Each row is a point on a tangle of strands that fork and nearly touch. The rows are in no order.
(in the rows, 128 means zero)
Points whose rows are less than 80.2 apart are linked; no others are. Some points are linked to none.
Z135: [128,131,114,121,132,122,127,99,141,109,137,120,129,111,107,126,144,149,96,151,147,127,113,131,120,102,152,118,100,169,142,114,166]
Z754: [114,96,146,109,102,77,137,116,153,133,133,126,126,128,155,158,127,163,146,91,132,166,143,146,146,119,128,109,126,102,75,130,90]
Z394: [139,142,128,98,127,134,130,131,141,128,112,102,126,106,98,179,166,84,158,108,129,100,127,84,121,98,153,111,114,147,164,92,164]
Z13: [109,111,106,135,109,136,132,118,145,106,119,129,132,114,95,111,132,160,114,176,156,126,93,142,151,118,144,106,76,174,177,101,153]
Z420: [172,104,125,94,184,146,119,120,135,130,135,150,133,145,123,84,138,142,124,150,136,111,111,174,63,135,218,151,147,127,144,136,135]
Z487: [148,102,107,92,140,164,136,123,138,145,111,133,155,128,114,116,147,129,138,134,137,96,124,168,78,131,189,154,152,104,143,115,125]
Z546: [148,151,116,145,120,179,130,171,101,136,115,128,130,133,99,105,113,72,118,132,116,113,119,130,104,143,140,177,157,129,157,127,131]
Z119: [132,159,159,114,152,109,117,139,119,149,136,95,96,130,148,183,143,80,128,81,100,131,144,70,122,106,119,122,131,124,123,125,143]
Z215: [93,136,76,162,120,160,142,115,113,158,85,146,152,114,134,157,146,114,128,126,93,118,148,138,133,123,93,155,161,108,88,132,120]
Z402: [143,149,92,159,134,150,127,146,85,116,125,124,125,109,91,136,137,86,84,127,120,118,129,127,130,117,112,176,137,191,143,131,167]
Z296: [98,85,107,127,90,128,122,115,161,116,126,134,145,117,138,125,126,183,141,168,159,127,123,146,161,129,121,89,99,129,133,112,137]
Z455: [129,142,100,163,121,171,136,167,79,113,100,121,121,112,78,107,107,101,117,142,123,113,110,128,143,133,112,153,119,170,177,123,147]
Z156: [138,141,95,130,125,152,127,138,102,146,121,133,141,115,132,134,130,112,112,122,121,109,140,133,104,117,131,164,156,127,124,134,137]
Z198: [141,133,82,153,132,154,127,133,90,126,116,128,134,97,106,133,141,111,86,140,128,113,132,139,128,108,125,158,133,171,139,134,170]
Z585: [106,133,136,139,92,117,147,130,132,144,117,132,136,137,147,128,120,131,163,118,117,145,133,131,140,126,112,136,143,90,108,128,95]
Z270: [149,154,108,142,140,132,124,134,101,121,138,120,111,113,88,153,143,64,100,113,117,115,137,99,130,108,117,164,131,186,142,124,168]
Z383: [128,125,152,129,109,80,131,129,151,131,145,135,124,142,158,120,102,137,165,89,117,159,129,147,163,144,107,129,139,84,75,152,75]
Z108: [114,135,107,177,129,159,132,129,133,128,116,153,139,135,142,92,100,138,133,148,110,121,129,141,144,176,86,124,155,101,112,146,96]
Z547: [136,119,121,126,120,135,129,127,141,91,114,126,129,128,78,91,127,143,121,177,163,128,70,143,131,136,162,117,80,176,196,95,140]
Z337: [130,126,146,140,128,108,108,111,129,114,157,120,125,126,138,126,141,147,85,137,124,146,150,131,139,116,112,121,107,146,107,137,158]
Z660: [104,98,136,107,98,97,130,112,148,150,128,125,129,125,149,164,143,158,133,104,129,144,146,125,136,107,120,108,124,109,89,118,126]
Z721: [149,147,114,125,155,127,123,132,100,154,136,135,141,135,145,113,125,122,105,122,115,114,134,136,87,119,151,165,167,121,123,151,137]
Z110: [151,167,119,136,119,154,133,161,84,132,129,117,120,133,99,132,119,75,121,120,115,115,125,108,109,126,129,172,154,143,157,120,140]
Z640: [130,143,113,175,151,158,111,138,111,136,128,147,144,123,146,89,96,132,103,148,107,112,124,142,133,156,94,134,154,117,114,156,123]
Z778: [116,123,136,172,123,119,133,133,119,94,134,128,113,127,116,82,99,146,107,163,141,155,104,128,171,135,95,108,82,174,162,137,138]
Z186: [99,119,126,166,101,149,140,159,115,118,108,132,126,138,120,80,86,129,149,162,137,125,98,127,166,164,93,118,99,132,172,123,110]
Z591: [137,122,177,95,153,78,123,121,147,133,148,114,94,124,160,165,121,144,144,80,118,154,147,106,119,124,127,107,132,108,96,141,96]
Z908: [132,111,143,134,107,95,117,125,136,131,154,133,126,128,162,116,108,147,134,108,115,154,138,138,161,134,109,120,139,101,84,157,105]
Z356: [83,128,91,173,101,164,157,112,139,136,73,149,155,125,116,149,154,127,163,143,124,115,140,148,136,141,127,130,147,93,111,113,104]
Z649: [124,142,119,113,109,133,131,137,107,143,135,118,133,120,122,141,126,113,128,120,125,127,131,116,113,117,132,139,147,124,129,128,135]
Z508: [167,174,173,124,193,84,122,117,145,110,155,112,92,146,148,110,117,97,111,96,100,143,118,83,115,113,132,121,129,132,133,148,138]
Z956: [137,109,158,96,142,76,124,125,145,102,157,125,114,146,157,123,122,162,151,115,146,144,134,135,123,135,155,96,133,116,112,149,112]
Z243: [119,138,86,167,135,174,130,138,93,149,97,150,142,106,129,123,113,113,108,134,105,105,143,131,138,153,63,146,163,126,112,149,129]
Z319: [130,116,106,104,114,150,145,128,133,148,106,133,158,131,124,124,144,126,144,132,136,113,135,156,98,126,167,147,143,101,136,112,122]
Z334: [98,108,110,121,92,122,131,109,129,156,115,134,148,119,139,157,140,144,126,123,116,143,145,131,138,117,107,128,125,111,94,124,138]
Z343: [152,124,162,95,125,149,136,140,144,119,137,116,131,137,93,114,127,108,165,138,147,108,94,120,98,143,175,121,105,120,177,99,118]
Z386: [113,141,84,159,133,162,124,123,118,149,102,149,148,107,140,132,130,136,112,135,99,112,150,145,131,145,78,135,170,119,97,139,123]
Z900: [108,117,108,146,122,149,99,130,100,160,129,126,139,119,134,160,156,124,75,134,113,126,175,133,166,116,72,149,116,144,83,136,173]
Z497: [117,109,121,95,106,134,148,117,138,140,113,130,151,134,127,138,141,143,162,130,151,115,118,141,102,117,153,115,141,104,133,101,113]
Z813: [128,121,129,143,134,111,125,119,124,114,151,136,133,136,140,103,119,152,104,157,132,140,126,138,140,116,126,111,113,139,135,144,143]
Z221: [140,144,114,166,127,173,130,177,108,129,119,133,119,138,109,83,96,100,118,149,119,121,105,133,121,160,125,156,137,131,170,135,119]
Z618: [121,130,134,83,108,138,138,119,136,132,112,108,137,108,98,181,161,108,157,110,146,103,128,93,115,111,150,112,110,129,151,91,141]
Z439: [152,144,162,104,167,106,123,117,139,103,159,131,115,168,124,80,129,125,137,149,143,136,97,132,97,145,184,124,135,128,148,147,111]
Z941: [151,176,127,138,128,138,121,140,97,130,138,115,111,120,103,156,131,61,112,104,113,118,132,85,121,110,121,154,148,154,147,123,158]
Z104: [157,118,125,93,163,145,125,126,124,133,129,132,138,135,116,101,135,127,131,138,132,106,119,152,78,124,199,162,146,116,139,132,128]
Z615: [135,136,82,147,130,159,123,142,109,138,107,131,142,105,115,124,127,130,95,145,122,99,134,144,113,117,127,155,143,147,136,143,150]
Z212: [110,125,126,164,109,138,131,144,113,108,124,132,121,128,113,92,100,142,126,165,141,134,106,124,161,139,100,119,95,154,167,127,137]
Z29: [116,149,171,116,119,105,126,140,140,134,135,96,98,131,136,168,127,91,153,87,110,137,136,71,136,113,114,102,123,116,127,112,136]
Z88: [139,120,174,84,186,88,112,111,155,138,143,113,91,120,172,174,151,154,126,82,123,152,162,103,107,117,141,111,128,125,95,138,111]
Z549: [127,123,148,155,130,94,122,115,144,83,153,126,115,137,120,77,108,142,87,155,137,170,113,131,172,128,99,109,75,171,134,137,142]
Z737: [98,124,78,145,103,156,150,111,142,146,76,143,169,113,121,151,161,143,149,139,130,110,141,148,121,125,133,138,152,106,116,117,122]
Z27: [130,150,139,111,125,120,134,126,118,123,142,117,127,123,119,140,134,111,133,122,135,115,129,103,108,115,146,128,131,140,144,122,145]
Z425: [113,119,115,136,89,159,152,138,144,133,109,139,147,144,117,107,116,121,158,157,144,126,114,144,134,147,134,122,115,104,155,101,111]
Z407: [112,74,118,114,98,101,115,112,165,104,141,137,135,124,142,130,124,185,136,153,160,137,134,148,157,123,132,84,101,120,114,133,136]
Z355: [125,92,153,104,108,85,116,109,157,105,161,127,111,125,145,134,130,174,134,124,153,139,146,136,157,124,142,88,92,129,103,131,137]
Z971: [88,127,95,183,107,183,156,109,136,127,82,162,143,124,118,131,135,151,154,155,125,106,133,149,137,166,108,127,142,105,105,110,91]
Z18: [130,151,117,139,132,130,135,124,123,100,129,119,121,120,79,99,123,111,90,150,134,138,94,122,130,121,132,137,100,182,172,117,153]
Z907: [131,156,150,107,134,120,130,133,104,160,124,107,112,128,139,188,140,79,132,80,101,131,137,78,108,111,113,133,151,119,110,118,119]
Z252: [156,183,136,134,154,131,115,141,117,120,130,102,104,130,103,148,136,51,134,100,107,110,118,84,113,115,141,144,140,146,158,127,153]
Z188: [106,91,113,136,103,127,125,115,151,102,128,135,133,121,118,116,121,179,121,175,165,135,112,141,159,127,128,89,76,154,157,112,155]
Z797: [137,121,164,62,169,109,136,121,147,137,125,127,118,148,147,150,142,148,171,105,139,126,128,109,88,130,158,120,148,111,135,124,88]
Z773: [128,147,148,94,140,116,137,123,115,155,119,117,120,133,146,174,137,116,152,84,116,130,130,99,96,118,135,131,159,111,114,116,98]
Z595: [130,133,133,105,131,124,131,102,129,117,145,121,132,114,115,142,149,140,126,134,144,122,122,112,107,108,157,117,111,151,141,114,159]
Z238: [134,112,136,114,119,112,124,127,140,117,148,135,130,141,139,109,120,152,132,151,151,130,118,135,125,125,142,108,127,126,142,138,132]
Z686: [156,140,171,86,143,135,134,141,144,121,137,120,122,156,108,123,135,106,177,129,138,111,100,96,92,142,174,120,122,111,171,111,118]
Z919: [144,104,153,104,150,77,112,109,139,114,163,126,113,134,160,127,129,161,124,108,134,148,144,135,127,114,146,111,131,124,97,155,126]
Z926: [113,100,115,156,102,163,146,142,159,117,117,145,135,159,131,88,102,118,164,163,136,124,103,146,146,175,125,118,110,102,153,118,89]
Z819: [103,117,98,168,119,167,147,122,130,118,98,158,140,129,128,105,117,148,144,157,123,111,123,146,144,176,98,116,133,112,121,125,98]
Z587: [135,134,159,152,133,90,119,103,139,93,164,121,106,135,120,93,125,130,66,130,125,164,137,121,168,129,81,116,79,162,123,123,150]
Z398: [126,100,140,96,113,96,131,129,143,112,142,128,134,144,151,115,128,160,153,133,153,138,127,142,123,137,143,101,136,105,118,142,108]
Z9: [138,142,183,117,130,90,122,134,142,127,149,107,106,135,148,150,120,127,147,92,123,144,133,87,133,122,121,109,123,117,120,132,114]
Z875: [135,109,93,118,130,128,132,102,148,94,125,127,136,114,96,106,140,161,93,169,153,130,91,150,128,108,159,112,82,180,156,111,170]
Z734: [119,117,139,115,132,79,128,131,149,128,130,140,136,145,174,131,117,150,178,90,123,156,143,176,142,135,134,124,154,87,77,154,65]
Z822: [141,112,154,110,154,91,105,111,130,140,161,124,123,131,165,147,131,163,97,103,124,147,153,140,126,109,132,116,130,128,80,141,133]
Z489: [122,123,133,80,107,124,144,114,134,137,115,112,140,122,122,165,160,139,157,121,145,119,130,107,109,107,151,106,114,110,132,97,129]
Z505: [101,110,108,136,106,137,115,116,119,163,119,130,141,116,144,157,142,132,99,122,111,137,161,140,149,108,78,133,131,122,86,134,149]
Z824: [129,122,144,105,93,149,146,143,141,132,130,122,144,144,104,113,120,112,161,146,151,113,103,128,113,147,153,129,104,111,170,97,112]
Z783: [132,104,165,87,156,91,101,110,140,150,146,114,105,122,163,177,153,172,108,88,126,141,166,127,120,112,134,113,122,126,81,132,121]
Z433: [114,133,97,172,131,168,127,159,84,123,95,137,124,104,98,101,113,112,108,151,128,112,117,132,158,137,95,138,115,165,160,138,147]
Z518: [115,110,152,111,122,71,149,116,155,125,123,135,123,149,163,148,125,158,182,89,139,167,136,154,131,135,147,123,142,97,86,133,63]
Z19: [151,153,130,112,137,138,128,143,123,122,115,101,113,111,92,158,144,69,152,105,119,95,123,85,100,113,158,140,134,144,172,105,152]
Z849: [128,110,167,124,103,85,106,131,140,127,166,125,117,126,148,132,108,154,119,97,124,166,147,131,171,140,107,114,103,110,80,146,114]
Z368: [131,104,168,126,108,81,110,119,160,105,168,120,107,118,138,137,125,161,118,115,143,155,150,138,174,132,129,96,91,124,88,140,134]
Z738: [135,127,145,81,142,112,143,119,130,142,125,123,131,144,151,143,140,138,159,101,132,135,122,120,91,119,150,130,149,105,118,120,88]
Z920: [127,136,166,141,129,91,110,102,148,105,153,116,114,133,127,128,146,137,78,131,127,147,153,115,164,120,96,113,77,141,108,121,157]
Z342: [147,159,137,128,167,119,120,133,106,148,151,140,127,155,159,100,104,112,113,116,110,129,126,139,100,125,143,153,174,108,117,156,112]
Z288: [144,154,118,166,164,145,106,137,113,139,147,148,137,135,158,85,100,124,112,139,92,114,126,155,117,156,102,143,182,112,112,166,114]
Z564: [116,130,121,169,104,177,136,174,117,126,106,134,124,147,106,83,87,106,138,157,133,129,102,126,144,168,105,138,111,119,176,121,113]
Z478: [100,122,71,145,105,155,140,115,122,161,83,143,160,101,122,173,160,115,129,124,118,110,145,145,133,113,105,153,157,115,93,116,134]
Z95: [122,135,91,179,148,179,128,152,84,132,93,145,133,105,121,112,112,115,105,144,111,104,127,133,153,145,73,141,134,141,130,149,139]
Z33: [150,157,130,156,166,129,110,149,113,144,157,146,135,158,166,86,89,115,115,125,95,132,127,148,113,141,115,153,184,94,115,164,110]
Z76: [124,132,99,152,139,159,109,134,85,149,132,131,129,107,123,154,150,96,74,134,124,131,163,137,148,111,83,152,117,163,108,140,172]
Z703: [152,129,167,75,175,126,129,128,145,128,126,118,115,145,131,134,135,127,167,120,140,119,110,92,90,124,173,116,134,108,161,118,103]

A fork is a point with three links, a tip a point with one. Leave the first point through the second and follow the links. Name the first fork or tip that comes.
Z518 / Z754: Z76
Z819 / Z971: Z455
Z907 / Z773: Z926
Z956 / Z398: Z941
Z660 / Z754: Z13
Z252 / Z19: Z420
Z13 / Z875: Z156

Follow the links from the first point to the second, and from the first to the third. Name the last point that the two ways share.
Z649 / Z778 / Z618: Z941
Z615 / Z394 / Z337: Z941
Z455 / Z595 / Z198: Z156
Z971 / Z212 / Z547: Z156

A fork is a point with three links. Follow the links from the first point to the second and name the forks in between, in order.
Z618 / Z13: Z941 > Z156
Z198 / Z547: Z156 > Z13
Z518 / Z27: Z13
Z640 / Z615: Z156
Z383 / Z640: Z13 > Z156
Z221 / Z104: Z941
